Points, in no order, along strands that fork, close into loops and pass close to each other.
Points whose rows are less than 116 apart are linked; no others are. Some points are linked to none.
K_453: [ -3 -11   4  -6  36   0  -6   4  -3 -11 -12 -20 -34 -16   4 -14 -13  16
   4 -32  13 -24  -6 -26   4  -8   5  15  -2   1  20 -13  -6 -24   5  11
   8   6 -30  14  16  -9  23  -2  13 -30   1  -5  36 -16 -22   2  -9   8
 -14   0  13]
K_222: [ 11  19   8  44 -49  -3 -23  28   0  16  15  34  33   9 -25  32   7  -4
  14  34  -5  10  29  15 -37  22 -34 -46  12 -21 -24  15 -11  23 -10 -26
 -39 -14  -6 -27 -20  21   5  -4  -3  13  -4  26 -60  -6  54  10   6  -8
  46 -32  -7]
K_991: [ 13  -8  -9  35  63  16 -62  -8 -25   6 -27  -4 -34   7 -25 -38  19  65
  42 -26  -7 -23   6 -26 -29  -6  18  26  70   3  -4  22 -50 -17  -2 -47
 -17   5  -1   5  34  28 -35 -16   3  22  12  19   5 -10 -15   3  -3  34
  47  -1 -32]
K_444: [ 30 -14 -12 -10  27   0  19 -30 -12   6 -43  19  -6 -25   2 -26 -10  24
  11 -38  19 -73 -16 -52  50  -3  11  53  11   6  25 -23   0  -2 -29  -4
 -15  16 -14  12  49 -22  13 -35  10  -6 -15  15  16   8 -43 -28 -21 -42
 -84  47  27]
K_835: [ 17  20  42  25  10   8 -28  25  39 -10   1   6  26 -13   9   0  -3 -21
  43  -6 -11  16  12 -31 -39 -12   7   6  45  11 -21  15   3   2 -19 -28
 -22  -5  14   2  15  20 -24   8   3  42   3   7  10   4  -3  27   0  34
  29 -43  -2]
K_817: [ -5  28  40  54 -19 -40  28  -2  17 -20  35 -16  37 -36  30 -12  20 -25
   4  14  17  48 -24  16   0   7  27  -6   7 -10 -20 -35  -4  41 -12  20
  14 -22   9 -11 -65  26 -25  54  13  20  17   7  -5  16 -13   1   4  16
  18 -17  30]
K_919: [ 13  -5 -22  64  12  -8 -52  -3   0  41   1  16  31  10 -25 -21  23  48
  25   8  17   7  28   6 -45  14 -13 -27  33 -10 -19  13 -43  23 -11 -42
 -21 -17   7 -34  -4  34 -24  23   0  40  13  32 -34   2  21  23  -6  40
  81 -27  -9]
K_895: [-11  32  65   3  38  -1   1  12  28 -20 -18 -26  11 -37  12 -26  16  15
   8 -42   2  -6   7 -71   8 -48   4  24  47  30 -28   5 -13 -12 -26   0
  -9 -32 -15  12 -10 -12  -8  17  40  22   7 -47  29  10  -6  30 -23  25
   9 -12   8]
K_662: [ 12  12  11  50   3 -17 -49   3  25  12 -22  23  50 -12 -29 -29  33  49
  24 -16  -5  -6  31 -38 -31 -10   5   5  61   5 -27   7 -35  14 -32 -59
 -25 -28  37 -36   4   7 -25   8  22  30   5  19 -23  12  -1  28 -11  11
  65 -18  -1]
K_866: [-21  42  43  44 -43 -42  40   6  20 -23  36 -16  45 -41  25   1  12 -27
 -13  14  11  39 -14   0  10   6  14 -14  -1   0 -27 -26  -5  31 -24  20
   3 -31  11   0 -66  18 -12  44  12  25  13  -8 -28  19   3  -3   5  -4
   2  -4  22]
K_668: [  0  -5 -17 -55  65  63 -18 -25 -31 -14 -17 -16 -22  37 -23   9  -5 -22
  46  30 -15  11 -13  -1 -21  39  13  45  19  10  33  38  16 -26  24 -24
   4  53  19  26  40   7   1 -60 -46  12  24  -5  -7 -10  -4  26  24 -26
 -15   7 -32]
K_829: [ 18  -2  29  11 -47  -2   4  14  28  -4  37  18  13   5  13  33 -16 -54
  12  42 -14  39 -11  44 -31  10   2 -35 -18 -15  -8  -4  28  46   3  10
  -6  -6  17  -8 -11  23 -11  15 -35  -1   3  22  -7   6  14 -10   8  15
  15 -53  18]
K_49: [-25  43  56  12 -50 -34  56  14  31 -24  33 -22  51 -43  34  15  -4 -33
 -18  14   5  32 -17 -20  22 -12  11 -16  -4  17 -32 -27  11  23 -34  24
  -5 -30  18  16 -52  21  -9  43   0  40   9 -30 -22  32  11 -15   8  -5
 -16   0   8]
K_514: [  3 -41 -11 -29 -12  17  -5 -13  15  -4  21  15 -21  23  -2  27 -15 -36
  -1  28 -11  33 -15  70 -24  10   5 -21 -30  -8  12  -7  38   7  24   3
  16  13  28  -9  23   3 -20  -3 -55 -19   7  26  17   2 -15  12  10   9
   6 -14   7]
K_173: [-10 -41 -15 -26  16  43 -11 -39 -37  22   6  30 -21  36 -36  -1 -13 -10
  25  23  -5  21 -28  54 -26  46   1   7   8 -21  35  21  33   1  14 -33
  -6  23  30   1  31   4 -19 -45 -56   0  25  56 -34  -3 -14  27  11 -32
   5  31  -3]
K_414: [  8   9  40   8 -57 -17  21   8  36 -14  47   2  15  -4  35  18   0 -63
  -1  51 -23  60 -18  38   0  -3  13 -44 -33 -11 -22 -15  35  62   8  25
   6 -15  26   3 -41  27  -9  42 -25  -6   1  -3  -3  15  20 -35  12  25
  11 -55   8]
K_536: [  1 -22 -13 -10  -9   4 -13   2   7  -2  12  -2 -20   9   0  13 -23 -16
 -10   8  -4  11  -7  35 -19   9  -8 -18 -27  -6  19   4  21 -19  16  13
  11   5   1   1   9  -5  10  -2 -17 -24   3   7  18 -18   1   7  10   4
   3  -4   5]
K_800: [-31 -13  26 -44   3   8  64   1  34   0   5 -13  -9 -10  49  22  -3 -13
 -40  -4   3  17 -34  14  67 -38  27   6 -57   5 -10 -39  20  -8   3  30
  42   6   8  11 -12 -21  25  39   4  -2 -21 -43  39  45 -40 -21 -12   0
 -36  17  -2]
K_39: [ -2 -33 -54 -28  -3  10 -16 -21 -60  27  -2   4 -39  43 -36 -11 -16  24
 -26  -9 -16   1   4  33 -19  29 -22 -15 -16 -17  34  29  13 -40  26   4
   3   8 -14   7   7 -22   3 -37   0 -44   5  15 -20 -24  37   7  10 -10
   6  52  -6]
K_726: [-24  30  31  -1 -64 -30  64   6  31 -21  48  -3  31 -22  45  21  12 -42
 -30  44 -19  53 -41  34  36 -15  32 -21 -33  -3 -28 -34  12  45  -6  27
  22 -13  44   9 -55  19 -14  61  -9  13   3 -18 -20  35  -2 -46  15  -2
 -21 -12  13]
K_261: [  2 -35 -29  -2  -8  30 -27 -16 -38  26  24  18 -37  46 -27   6 -18  -3
   3  35  -3  43 -17  78 -40  35 -25 -31 -14 -16  10  36  18  -2  23  -8
  -7   9   7 -10   8  13  -2 -17 -42 -10  23  29 -21 -10  47  25  11   4
  29  10  -6]
K_912: [-12 -11   0  -1 -27 -23  12   0  16  -7  14  -5 -11  -6  19   7 -14 -16
 -26  -4   8   3 -16  27  16  -5  -1 -14 -42  -6  16 -14  17  -8   6  25
  18  -9   3  -2 -10 -13  20  16   5 -24  -7   1  16  -7 -11  -4   2  -7
  -8  12  18]
K_274: [ 17  17  23   8   5  19 -27  32  21 -10   9  -2  17  -2   0  15 -15 -24
  31   7 -12  12  15 -22 -44  -2  -9  -1  25  10  -8  25   5 -13  -5 -21
 -15   8   3   8  17  20 -10  -1 -12  31   1   2   5  -6  17  24   9  28
  22 -46 -15]
K_861: [  5  -7 -26 -50  30  43 -14  -6 -22  -4 -10 -11 -17  27 -23  14 -19 -18
  15  14 -14  -2   1  -2 -25  24  -2  18   1   8  31  26  15 -36  17  -6
   2  39   9  16  37 -11   6 -45 -34  -3  10  -5  -3 -20   6  18  19 -24
 -20   9 -15]
K_513: [  2  22  40  27  41  -6 -27  10  24 -14 -24 -15   9 -26  -3 -33  25  29
  14 -41  -4 -14  16 -56  -9 -42   5  25  55  22 -27  11 -26 -12 -23 -23
 -15 -31   2  -2   4  -8 -17  10  39  17   3 -26  18   4 -10  34 -24  22
  32 -18   3]
K_427: [ -6 -45 -26 -22   4 -20  35 -32  20   8 -12  29 -15   5  17  13   6 -14
 -27 -22   3 -21 -12  39  45  -9  33  21 -42  -8  23 -43  16  -3  16  -7
  35   8  14  -9  27 -33  -5   0  -5 -26 -14  37  18  30 -74   2 -19 -16
 -37  60  22]
K_457: [-13  50  19  29 -28 -17 -16  22   6 -11   1 -17  27 -22 -13  -1  15  10
 -27  -3   2  -5  53 -44 -10 -15 -37 -16   3   1 -32  24   0  -3 -10  -9
 -18 -42 -11  -6 -42  -4   2  17  42   5  -5 -35 -31 -11  46  17  -4  16
  46 -25 -23]
K_518: [  0 -34 -11 -15  -9  32 -13 -20 -30  25  20  34 -17  41 -30  12 -17 -16
  15  35  -4  33 -26  69 -41  38 -10 -16   1 -23  20  23  26   9  14 -23
 -12  15  26 -10  18   6 -11 -33 -60  -3  27  56 -39  -1  16  26   8 -20
  15  13   3]
K_12: [-34  16   7  16 -51 -48   7  -1   7 -22  28 -11 -12  -5  19  -5   2 -21
 -44  21   3  26   2  41  34   3 -25 -49 -52  -8 -13   4  10   8  10  40
  10 -43  -4   4 -55 -12  24  29  22 -20  -6 -27  -5 -18  36 -22  14  -4
  -3  -1  -4]
K_595: [ 15   6  21  -3  28  -4  30 -13  -3  -5 -32   5  -9 -44  18 -31  -4  29
   9 -50  28 -60 -16 -67  54 -21  14  50  17  15  12 -33 -16   6 -36   6
 -13   2 -26   5  31 -12  19 -13  22   3 -10   2  24  18 -29 -15 -29 -33
 -72  44  28]
K_340: [-21  49  29  65 -63 -52  32   6   9 -12  32   1  58 -34   4   1  20 -22
 -23  15  17  17   8   1  15  14 -10 -16  -2  -8 -33 -10 -13  35 -31  13
 -15 -38   4 -16 -69   8   0  21  24  21   6   2 -59   8  24  -2  -1 -28
   9   9  19]
K_813: [  5 -12  13 -47  47  27   7  -1  34 -26 -28  -9 -12 -16  23   9 -13 -18
  24 -20   7  -8  -6 -23   9  -9  24  35  15  11  14 -17  17  -5   5   6
  -1  39  -9  20  44  -4  17 -13 -17  14 -11 -13  60  -1 -59  -8 -10  -4
 -50 -17  -6]
K_74: [-21  -5   5 -31 -57 -32  29  -6  37  -9  23   9 -15  19  24  18   3 -46
 -49  23 -24  36  -3  73  51 -26  -4 -31 -69 -11 -13 -10  31   8  33  29
  31 -20  29  -2 -22 -15  -1  30 -13 -21 -18 -18  10  19  -3 -26   8   0
  -7  11  -3]
K_497: [ -1 -33 -60  53  13  20 -35 -10 -58  58   0  15   0  24 -36 -40  10  68
   7  -7  17   2  -4  37 -33  33 -18 -21  20 -23  15  29 -45  10  -7 -24
 -15   3 -12 -11  -2  39  -8  -2   7   5  14  40 -36 -21  26  -2   6  23
  70   9 -18]
K_495: [ 40   7 -21 -21  27  17   9 -22 -18   6 -52  17   2 -19 -14 -21 -17  20
  27 -28   7 -77  -2 -69  33   0  -2  60  29  20  17   0   4  -5 -27  -1
 -16  35 -13  16  55 -27   1 -50   8  12 -12  -2   5 -10 -26 -28  -7 -45
 -75  35   4]
K_554: [  6   3   9 -70  36  31   6  22  34 -18 -12 -26   8  -7  21  18 -18 -37
  23  -7  -5   1   5 -35  -2 -15   6  27  11  32  11   3  25 -12  12  19
   7  35 -10  22  30   0  22 -12 -19  24 -11 -35  62  -3 -26  -8  -4   4
 -40 -36 -21]
K_349: [  5  -5 -18  50 -16 -11 -19   7  -8  13  12   7   2   0  -9  -9  -4   9
   0  -1  15   0   1  26 -29  16 -14 -23  -2 -18   8   9  -9  -2 -11   0
 -10  -8 -13 -11 -15  10   3   2  11  -9   9  34 -16 -23   9   8   9   7
  34  -9  11]
K_413: [ -6 -53 -55 -11  32  34 -22 -41 -63  25   5  -2 -53  41 -35 -21 -16  27
  -1  -6  -6  17 -17  39 -22  40  -7   1  -3 -11  36  29   9 -36  31  -9
   8  18  -6  13  22   0   2 -32 -16 -33  21  19  -5 -22  13  17   5   6
  23  43 -12]
K_881: [ 21  25 -17 -16 -20  26   2  22 -31  10 -11  14  27   9 -27  18 -24  -8
   5   2  -8 -44  22 -29 -18   2 -29  14  17   6  12  29   9 -13 -18 -19
 -30  29  12  -4  34 -11  -3 -46  -7  10  -9  -1 -38 -26  36  -5  10 -52
 -23  15 -10]
K_379: [  6  -5  -1 -53  30  29 -10  20  17 -16  -2 -28  -9   6  11  21 -24 -33
  15   5 -12  14  -1 -10 -21  -5   0   6  -8  20  14   9  25 -24  23  14
  13  28  -7  21  23   7  18  -8 -27   2  -5 -27  52 -13  -9   5   8  17
 -17 -38 -20]
K_306: [ 12 -20 -35 -79  53  31   3 -27   3  -2 -41  -4 -10  18  -9  10 -14  -5
  16  -3   2 -40   9 -38  24   8  12  42  -3  31  20  -9   9 -21  20  16
  14  45 -12  20  53 -36  19 -49 -14   3  -3 -26  29  -5 -33  -5   0 -32
 -73  14  -9]
K_324: [-23 -30   6 -46  24  10  53 -14  36   7 -11   1 -21   2  36  23  -1 -11
 -39 -13   6   0 -16  20  72 -34  25  17 -63   4  -7 -49  19 -16  18  19
  50  10  -1   7   9 -38  21  21   8 -17 -24 -27  44  47 -55  -7 -26  -1
 -42  31   2]
K_609: [ 20   8  10  77   2 -19 -34  -2  24  25   9  20  47  -3  -7 -13  18   8
  32  15  20  25  22  10 -41  11  -3 -24  27 -14 -31   1 -26  36 -17 -26
 -18 -21   8 -35 -22  27 -30  27   4  39  13  27 -26  10  11  26 -11  39
  73 -40  13]
K_475: [  0 -39 -22 -12  35  10  -7 -22 -18   1 -28  -2 -35   1  -8 -18 -15  23
  12 -28   3 -31 -11 -14   8  12  17  21   2  -9  35 -14  -1 -28   5  -1
   3  19 -20  14  37 -18  14 -32  -4 -33   1  24  20 -12 -44  -6  -4 -12
 -34  29  17]
K_53: [  5  -4  -6   5   6   4 -25  13   4  -8  18 -30 -28   5  10  10 -25 -15
  -6  12  -2  22   3  11 -24   0 -20 -24 -22   8   1  18  17 -21  19  17
   8  -3 -18  14  -7  17  11  17  -4 -16   1 -27  31 -25  25   8  14  40
  19 -37 -13]
K_613: [ 11 -40 -30 -26  26   3   9 -37 -11  11 -37  15 -14  -1  -9 -14 -14  18
   5 -28   4 -56  -7 -23  33  13  19  32  -5  -1  34 -21   8 -17  -2  -6
  -1  17  -4  14  49 -31   8 -38  -5 -24 -12  28   8   0 -54 -13 -10 -37
 -66  54  23]
K_920: [ 11  13 -12  38 -39   5 -39  19 -19  30   8  36  31  15 -36  27  24  34
  13  37   0  10  35  12 -46  28 -37 -53  19 -23 -24  20 -24  25  -4 -46
 -41 -13  -6 -36 -19  27   5   0  -2  17  -2  33 -69  -6  68  14   5  -2
  64 -24 -27]
K_392: [  5  39  45  15 -52  -3  -5  42  29  -9  27   1  38  -1   5  37  -7 -51
   2  29 -23  21  30 -15 -18  -1 -39 -38  -2   0 -31  19  16  22  -4  -1
 -32 -30   0   4 -29  18   7   5  -4  19 -12 -21 -29  -2  56  -1   4   5
  18 -49 -17]
K_64: [ 12  -7  -7 -25  32  22 -25  20   3 -12  12 -41 -29  15  12  19 -27 -27
   8  17 -13  28   1  -1 -30  -3 -14 -12 -15  20   4  24  23 -31  30  14
  16  16 -15  22   7  25  10  12 -25  -6   1 -37  54 -19  18  11  15  47
   7 -50 -25]
K_580: [ 36  21 -21 -42  46  26   5 -15 -20  -1 -58   3 -14  -4 -14 -20  -6  29
  35 -21   9 -74   9 -85  32  -7  -1  65  34  33  10   1  -7  -9 -13  12
  -4  44 -30  14  52 -31   8 -55  14  10  -6 -23  17  -9 -15 -28  -9 -26
 -79  15  -4]
K_446: [  5  10   4 -18  53  11 -20  16 -18 -12 -20 -29 -35  -8  -5 -19  -5  27
  14 -29   4 -33  15 -54  -3 -21  -4  25  16  17   5   6 -17 -36  11   6
  11  14 -46  21  22 -10  15 -13  20 -24   0 -28  34 -19   0   5  -8  27
  -8 -13  -4]
K_426: [-16  25  82 -10  54   2  18   0  17 -22 -27 -24 -12 -44  20 -25  20  31
  10 -58  16 -17  -6 -78  32 -53  15  29  57  32 -27 -19 -29  -6 -30  15
 -11 -32 -32  13  -7 -13  -3  13  33  20   9 -47  39  32 -12  20 -35  11
 -30  15  20]
K_228: [ 14  27  16 -21 -12  24 -11  42  15 -11  10  -6  22   6  -3  30 -27 -41
  20  16 -17   1  18 -21 -34  -1 -23  -1  13  13   2  27  12 -12  -5  -7
 -21  15   7   9  16  13   3 -17 -23  21  -7 -10  -3 -10  33  10  13  -4
  -1 -38 -17]
K_784: [ -5  19   5  37 -77 -35  16  19  -5   7  22  19  34  -2  -9  21  -1 -25
 -27  17   1 -19  15  22   3   3 -34 -28 -18 -19  -7   7  10  22 -20   7
 -31 -28   4 -19 -21  -9  15 -11  16  -2 -10  11 -45 -16  37 -13   4 -50
 -10  18  12]
K_917: [ -7  -1  14  45  -2 -35  29 -10   3 -19  31 -15   5 -25  41 -12  25 -11
  -3   5  22  43 -44  39   7   3  42   4 -11 -19  -3 -49 -10  39   2  27
  26  -8   5 -19 -50  21 -15  56  13  -5  13  13  32   8 -42  -7   2  18
   8  -3  38]
K_148: [ -9  15  33  -4 -61 -19  40   9  42 -19  45   0  25 -11  42  22   1 -53
 -19  37 -20  46 -30  38  18 -13  19 -25 -37 -10 -16 -27  30  48  -2  24
  13 -12  37   5 -34  17  -5  42 -16   3  -3  -8  -3  21   2 -34   7   3
  -5 -27  11]
K_11: [ 12  25  20 -23 -40  17   1  46  16  -8  20  -2  27  19  -1  47 -24 -58
  -3  33 -27   3  25  -4 -24  -2 -41 -21  -5   4  -9  20  21   5   0   5
 -29  -6   8   5   2   9  13 -17 -27  11 -15 -22 -10 -11  54  -4   8 -23
 -11 -35 -14]
K_716: [-25   4  27 -24 -21 -12  43   7  32 -12  17 -15   6 -22  39  16 -12 -20
 -31  -1   9   7 -28   6  43 -24  14   0 -44   7   2 -28  18   0  -4  29
  21  -7  10   9 -16  -8  23  36   1   4 -13 -30  26  17 -17 -17  -4 -10
 -30  14   5]
K_203: [ 16  -6 -13  49  19 -19 -61  -9   4  28 -23  12  38  -1 -37 -41  44  77
  17 -12   1 -13  31 -27 -38  -3   1  -3  60   4 -21  12 -51  18 -18 -57
 -21 -30  32 -33   7  17 -32  11  12  27   9  22 -17   6   6  21 -12  26
  80 -15 -10]
K_560: [ 12  -9 -19  14  67  34 -45 -13 -48   3 -26 -15 -50  11 -25 -35   5  53
  39 -22  -8 -22  -4 -28 -18   7  18  35  53  -3  14  26 -38 -35   7 -32
  -8  27 -19  23  39  18 -13 -33  -1   0  12  11   6 -19 -16  -6   5  19
  23   8 -31]
K_632: [  3  23  52  -6  44   0  25  -5   7 -14 -35  -5 -16 -49  18 -31   8  35
  16 -60  29 -42 -12 -78  51 -38  13  50  45  25  -8 -28 -28   5 -40  10
 -16 -10 -36   7  17 -11   7  -5  27  14  -2 -17  30  27 -21  -3 -37 -16
 -62  36  24]
K_19: [ 12  12   6  27  42  -1 -46  10  -4  -3 -24  -7 -10 -13 -19 -36  20  50
  22 -35  -8 -29  22 -49 -23 -24   4  21  56  14 -12  16 -39 -23 -13 -37
 -11  -9  -4  -1  19   3 -26  -5  27   8   2   2   6  -7  -6  17 -11  27
  43 -13 -14]
K_910: [-34  -6  18   6   0 -23  60 -10  -1 -25  24 -16 -20 -21  54  12  27   3
 -32   6  12  49 -58  33  53 -15  54   1 -35 -13 -14 -56 -16   9   7  35
  51  -5  15  -7 -54   2   0  71  18 -14   1 -20  28  37 -50 -17  11  14
 -21  15  24]
K_344: [-41  13  18 -24 -56 -39  33   0  23 -17  28  -5  -8   3  35   8  -2 -31
 -54  27 -12  31 -10  46  61 -22 -10 -38 -69  -3 -19  -7  20   1  18  38
  20 -35  18  12 -41 -15  19  38   2  -8 -18 -44   3   9  18 -36  12  -9
 -22  11 -11]
K_928: [ -3 -53 -49 -10 -13 -20   3 -30 -30  31  -9  21 -17  22 -25 -14 -12  14
 -20 -27  -1 -22 -10  31   5  24   4  -5 -17 -22  46   0   5 -24   9   1
  11  -1  -5  -1  11 -27  -3 -29  -5 -41   0  52 -15  -7 -23  -5   1 -19
 -15  63  24]
K_205: [ -2 -39  -9 -45 -15  11  13  -8  41  -5  14  15 -19  18  14  34   0 -48
 -21  21 -24  38 -11  73   7 -17  15 -17 -51  -1   5 -25  49  11  30   9
  40  11  33  -7  17  -4 -28  15 -38 -28 -11   6  30  19 -33  -3   6  16
   4 -13   1]
K_200: [  5  38  35  35 -29  -7 -22  26  31  -4  13   1  43 -13  -2  15   4 -20
   4   7  -7  15  39 -32 -26  -7 -25 -23  16   3 -35  20   3   9 -11 -20
 -24 -34   5  -7 -26  13  -4  15  17  23  -3 -12 -28   2  38  25  -4  22
  46 -44 -11]
K_657: [ 16   5  23  17 -53   6  -8  27   9   6  29  28  12  24 -11  44 -16 -40
  12  50 -16  25   5  39 -40  19 -30 -48  -3 -21 -17  14  11  29   2  -6
 -32 -10   3 -15  -6  16   2 -10 -36   4  -1  22 -38  -6  48   3  10  -9
  19 -40   5]
K_700: [ 19  13  32  38  15   0 -49  13  35  -3 -11  19  34  -4  -9  -9  11  12
  44  -3 -11   9  24 -31 -44 -12  11   8  64  10 -31  18 -17   6 -24 -53
 -27 -14  31 -18  21  18 -29   8   6  48   6  14  -4  11   0  34  -3  34
  51 -40  -5]
K_578: [-23  46   6  22 -39 -17  -1  24 -16  -9  -2 -18   3 -20 -11  -8  11  14
 -43  -6   7 -29  46 -33   1  -7 -46 -17 -17  -5 -13  18   1 -10  -8  10
 -12 -33 -31  -3 -41 -15  14   8  51 -18 -10 -36 -28 -28  55  -1   1  -3
  22  -8 -19]
K_871: [-38  20  26  -1 -32 -30  70  -3  13 -27  31 -16   7 -28  51  16  17 -14
 -36  28  -1  48 -53  26  47 -14  43 -16 -33  -2 -24 -44  -6  12  -6  34
  41  -9  30   5 -65  10  -7  75   7   9   1 -26   0  36 -26 -32  19   4
 -26   3  14]
K_797: [-28  13  16  25 -26 -38  19   1   2 -17  24 -20  -5 -27  20 -11   0  -4
 -32  -7  21   5 -15   7  26   0  -3 -18 -34  -7   4 -16  -7   1  -8  32
  17 -30 -13   1 -49  -8  22  33  27 -18   2 -11   0  -9   7  -6   3  -5
   1  13  17]
K_323: [ -2 -41 -48  12  21  40 -30 -25 -56  31  19   5 -47  44 -27 -13 -16  15
   8  20   4  35 -19  60 -39  38 -18 -14  -4 -13  19  42   8 -15  20 -17
  -4  18   1  -3  16  20   1 -16 -29  -6  26  21 -12 -19  35  25   6  12
  39  18 -16]
K_358: [ -7 -26  -7 -32 -39 -14  24 -12  42  -6  23  18 -19  20  22  24  14 -50
 -35  23 -27  49 -12  86  35 -29  12 -23 -64 -10 -10 -20  43  18  37  19
  46  -3  32 -10  -7  -4 -25  34 -22 -32 -13   0  23  29 -24 -18   8  19
  12  -5   4]
K_108: [ 23   3 -36 -93  46  32   9  -5   4  -3 -33 -11  11  21  -7  17 -17 -22
  16   4  10 -45  11 -55  20   0   3  45  -1  52  10  12   9 -12  19  32
  10  55 -16  14  41 -34  24 -53 -19  26  -3 -52  40  -6  -5 -14   0 -34
 -69 -11 -19]
K_890: [ 17  18  -2 -36  68  20 -15   0 -18 -16 -46 -18 -38  -1 -10 -22   0  35
  36 -31   3 -51  13 -74  15 -16   6  50  40  23  10   2 -21 -26   3   6
   5  33 -47  23  42 -21  14 -45  17 -10  -2 -18  30  -8 -20 -15 -14   5
 -51   0  -2]
K_857: [ 27  22 -32 -76  18  32   9  17 -11  -4 -20 -11  26  22 -12  22 -26 -31
  10  11   1 -43  17 -45  -1  -4 -14  35   3  43  10  25  11 -16   8  21
  -4  44  -3  10  35 -27  12 -50 -21  24  -3 -45  14 -17  24  -9   8 -42
 -50  -7 -20]
K_14: [  3 -24 -45  58  31  13 -54 -11 -30  55  -1   1   3  21 -31 -33  21  69
  29   4  21   5  12  15 -45  17 -12 -20  36  -8  -3  25 -55  24  -1 -41
 -18  -4   6 -24  14  52 -27  18  -7  41  16  29 -32  -4  26  13  -3  47
  79  -5 -24]
K_579: [ 18   3  -8 -15  85  31 -40 -15 -38 -18 -49 -20 -61   9 -18 -26   7  51
  49 -26 -11 -35   4 -51   1  -1  20  50  56   5  10  10 -34 -34   9 -12
  -2  37 -39  33  43   4  -2 -50   4 -14   8  -4  20 -12 -30 -13  -4  17
 -21   5 -21]
K_683: [  3 -28 -10 -62  55  25  15 -21  29 -10 -37   1 -15  -2  17  10 -12  -3
   7 -19  12 -32   2 -24  37  -4  23  40  -7  18  14 -31  13  -7  12  11
  10  37  -9  17  51 -29  28 -25 -11   0 -14 -18  52  11 -61  -9 -18 -19
 -72  10  -2]
K_360: [ 18  32 -28 -60  28  46  -5  18 -32 -10 -22 -16  10  31 -22  15 -13 -17
  25  20 -10 -26  19 -37 -22   8  -6  33  18  30  20  43   2 -31   9  -4
  -5  53   3  10  36 -13   4 -62 -21  16   2 -30 -16 -19  33   3  20 -34
 -27  -4 -28]
K_815: [-14 -31   3 -20  17  -6  41 -17  20  -8  -9   6 -19 -11  37  11   3   0
 -22 -25  15  -9 -25  18  53 -18  40  25 -40  -8  14 -50   7  -3   8   9
  31   7   4  -4  17 -26  21  17   6 -22 -15   6  39  32 -66  -4 -23  -9
 -45  40  23]
K_706: [-11 -44 -35  -2 -22 -42  28 -28   4  14   1  27 -16   9  11   0   7  -5
 -28 -20   5 -12 -22  54  36   2  25   9 -38 -16  28 -33   3   0  17   3
  36  -3   9 -20  -1 -29   1  10   2 -39  -6  50  10  19 -61  -2 -10 -12
 -20  64  35]
K_889: [-12  39  12  66 -75 -44  13  16   0   1  25  18  50 -13 -10  16  22 -21
 -19  24   7   5  24  18   3  17 -31 -36  -9 -22 -30   3  -5  39 -23   4
 -32 -41  -5 -25 -54   3  12   1  25   6  -6  15 -63  -8  40 -11  -3 -35
  16  -2  10]
K_377: [  6  30  29  63 -19 -23 -19  12  30   2  14   4  48 -18  -4  -6  15  -7
  10  -1  10  20  26 -14 -22   1 -12 -17  17  -5 -30   4  -8  19 -20 -15
 -18 -32   3 -17 -36  15 -14  23  22  24   7   7 -28   6  15  26  -6  17
  56 -33   8]
K_820: [ -9  35 -28  22 -42  -7 -13  28 -44   5 -14  -9   4  -1 -31  -8  19  49
 -40  -2 -10 -36  63 -20 -22   5 -43 -27  -1 -15 -10  27 -11  -7  -1 -15
 -18 -18 -26 -16 -28  -8   3  -1  48 -25 -17 -13 -44 -32  64   2   5   1
  47 -10 -31]
K_443: [  3 -24 -42 -18 -15   5   1 -13 -46  28 -13  13 -10  25 -33 -11 -21  19
 -22 -17  -7 -34   5  -2  -9  19 -11  -2 -11 -14  41  18  10 -30   3  -6
  -5  12  -5   2  19 -30   0 -43   5 -32  -9  25 -31 -25  12  -6   9 -34
 -21  47  10]
K_557: [-25 -14  12  31  13 -34  48 -18 -18 -24  20 -19 -24 -22  52  -2  35  14
 -20  -8  25  36 -56  33  43  -2  54  10 -19 -23  -9 -64 -39  18  14  35
  44 -10   2 -14 -57   9   0  69  22 -23   8  -3  37  29 -56  -7   1  10
 -11  24  38]
K_78: [  0 -24 -54  46 -10  -3 -20   0 -60  46 -12  16  11  15 -40 -43  16  74
 -17 -28   8 -24   7  18 -24  29 -18 -26  12 -28  20  23 -48   1 -17 -14
 -15  -8 -23  -8 -22  19  -8  -9  33 -27  -3  41 -42 -27  23 -13   7   8
  61  11  -8]
K_51: [ -7 -57 -50   2 -13 -38   8 -31 -15  21  -4  23 -23  19  -6 -13  -1   9
 -18 -23   5  -6 -19  58  15  17  13  -9 -26 -20  36 -16   3 -10  17   8
  27  -7  -4 -13  -3 -24  -3  -6  -2 -47   4  59   7   3 -44  -1  -4  -1
  -5  61  33]
K_401: [ -4   6 -44  27 -27   0 -19  18 -60  24 -18   2   4   9 -40 -25  21  75
 -34 -16  -4 -34  42  -7 -24  16 -33 -27  10 -21   7  27 -28  -6  -5 -21
 -15  -5 -23 -10 -21   6  -4  -7  45 -27 -14  14 -47 -32  49  -2   6   3
  57   1 -27]

A piece is two or more points that can be reached from each other along the links. Count, over all rows, the pieces, the separate loops (a circle has one, a figure eight two, a Y none), the forks (points with three links) and the tips (points with one).
pieces => 4
loops => 5
forks => 7
tips => 5

How many points has the smallest loop of links through each point below? Write none if it is on no loop.
K_560 => 13
K_700 => 12
K_536 => 9
K_401 => 11
K_475 => 8
K_414 => none

A fork is a point with three links, a tip a point with one. Leave the first point through the second and follow the links. Name the first fork or tip that comes.
K_78; K_401 => K_200
K_306; K_108 => K_668
K_683; K_813 => K_536
K_920; K_222 => K_866

Name the points in between on the shortest way along the links from the first point to the second, in order.
K_148; K_784 => K_726 K_871 K_910 K_557 K_917 K_817 K_866 K_340 K_889
K_895; K_446 => K_513 K_19 K_991 K_560 K_579 K_890
K_39; K_379 => K_443 K_928 K_51 K_706 K_427 K_815 K_324 K_800 K_716 K_912 K_536 K_53 K_64
K_835; K_401 => K_700 K_662 K_203 K_919 K_14 K_497 K_78
K_800; K_861 => K_716 K_912 K_536 K_53 K_64 K_379 K_554 K_813 K_683 K_306 K_108 K_857 K_360
